Points on a hilly landscape, in no order, each with its height.
A ball rolls from a point to the lowest of its 4 nearest points, and stops where none of them is lower. Distance is the straight distance between rows; heights are no part of it.
Buvo: [ 80 111 132 135 144 178  73 179 140 171]  (h 182)
mika: [152 145 139 167 147 178 131  91  95  94]  (h 353)
nuto: [140 134 140 159 144 158 112  97  91 103]  (h 399)
mufo: [161 149 111 140 117 149 176 123 141 111]  (h 697)
Duv: [ 84 116 160 129 145 145  61 130  85 121]  (h 144)
pov: [146 122 105 129 116  24 160  56 124 118]  (h 139)
Lubo: [111 112 150 155 131  70 129  70  89 106]  (h 599)
vib: [129 142 107 136 125 138 121 132 131 138]  (h 437)
tun: [150 142 109 118 116 140 170 142 155 129]  (h 626)
fot: [152 138 139 166 143 149 126  79  92  98]  (h 426)
bot: [110 113  95 102 116 120 118 184 172 173]  (h 272)
Zafek: [134 136  88 112 111  65 113 117 134 141]  (h 356)
rov: [ 68  71 178 143 133 111 113 104  61  59]  (h 618)
Lokov: [100 125 132 121 137 162 139 177 173 158]  (h 224)
Kivek: [169 134  82 104 107  50 137 102 136 129]  (h 255)
Zag: [ 67  92 175 134 129 104  89 117  69  87]  (h 604)
Gemi: [114 131 127 142 136 160  91 131 112 135]  (h 159)
rifel: [123 138 121 136 127 161 136 148 148 140]  (h 342)
Luz: [103 130 133 135 124  93  91 105 104 126]  (h 431)
san: [133 128 153  79 124 138 186 164 187 141]  (h 290)
kebi: [141 137 125 148 132  89 126  69 106 106]  (h 561)
Pepok: [166 146 116 157 137 129 146  81 114 103]  (h 591)
Nol: [103 136 108 117 118 102  77 139 128 159]  (h 282)
nad: [179 135  91 126 119  71 158  76 132 110]  (h 201)
bame: [115 139 109 125 116  84  96 113 127 143]  (h 364)
mor: [171 114 167  46 111 100 193 176 178 160]  (h 331)
sozub: [123 127 131 101 121 146 170 171 185 147]  (h 241)
fub: [110 130 160 156 151 222 127 145 112 120]  (h 278)
kiz: [113 121 158 144 147 153  84  96  71  92]  (h 315)
rir: [111 128 106 121 125 140 112 165 156 162]  (h 256)
fer: [117 113 140 152 122  43 147  63 102 112]  (h 386)
tumal: [ 96 132 130 132 128 103  76 121 107 136]  (h 347)
Gebam: [125 141 134 128 131 172 167 152 157 140]  (h 544)
gumim: [160 105  85  73  91  79 147 184 159 172]  (h 354)
karu: [125 142 135 151 138 183 132 136 124 126]  (h 428)
gefa: [102 127 148 149 145 199 109 157 120 138]  (h 218)
Tilen: [116 127 120 130 114  53 114  93 118 127]  (h 478)
kez: [109 131 126 141 135 174 111 156 138 151]  (h 178)
Vope: [162 151 106 150 127 137 143 110 127 117]  (h 167)
durun: [104 128 179  96 152 160 158 166 199 145]  (h 410)
siga: [180 141 123  99 104 128 205 140 159 115]  (h 499)
keze: [113 121 131  95 126 141 157 185 191 166]  (h 186)
suzo: [ 86 127 168 133 153 195 143 169 171 149]  (h 318)
Zizab: [114 131 147 149 145 139  88 106  87 112]  (h 227)
sigum: [169 128 139  78 105 123 205 165 170 136]  (h 385)
Pumo: [ 84 122 117 124 132 137  66 161 133 167]  (h 243)
zufo: [142 118 116  87 108 116 169 181 176 154]  (h 232)
rebe: [ 84 109 166 139 126  93  87 104  77 102]  (h 567)
muf: [184 146 104 145 124 134 182  97 135 102]  (h 520)
vazed: [196 138  90 126 112 100 184  96 139 103]  (h 269)
tuv: [ 69 111 139 122 147 147  41 164 109 156]  (h 284)
lin: [116 123 151 151 156 195  94 133  89 111]  (h 105)
kenul: [161 141  96 130 120  73 135  83 126 117]  (h 298)
motu: [143 144 100 128 114 100 119 117 130 132]  (h 506)
vugig: [156 129  76  98 104  93 136 145 148 146]  (h 390)
Ladis: [139 140 140 159 142 187 136 123 105 109]  (h 427)
Pel: [174 143  99 140 118 124 166 110 141 116]  (h 158)
fes: [107 125 144 142 147 172  80 132  94 124]  (h 5)
mazu: [ 84 114 161 144 153 191 114 180 163 157]  (h 281)
tig: [132 121  76  84 105  90 116 173 165 169]  (h 314)
valat: [129 128 148 154 139 117 108  77  84  99]  (h 484)
kasi: [145 138 124 153 136 115 120  80 101 110]  (h 185)
Tok: [164 106 127  61  98  92 180 193 174 165]  (h 283)
Bar: [172 135  89 106 106 107 163 139 152 132]  (h 457)
dafo: [ 85 102 175 134 136 112  92 101  68  84]  (h 600)
sider: [135 141 125 149 135 124 110  95 108 116]  (h 532)
Fom: [141 136 154 162 154 199 116 108  83  86]  (h 251)

Two balls start at each pair of points below. Name the first point that both come to, or write never.
bame and motu | never
rifel and mazu | kez
Lubo and Kivek | pov
gumim and Gebam | keze
siga and rir | never
Pepok and Fom | never

Write out the way that a ball takes from each point below.
Buvo | kez, Gemi, fes
Zafek | Kivek, nad, pov
fub | lin, fes
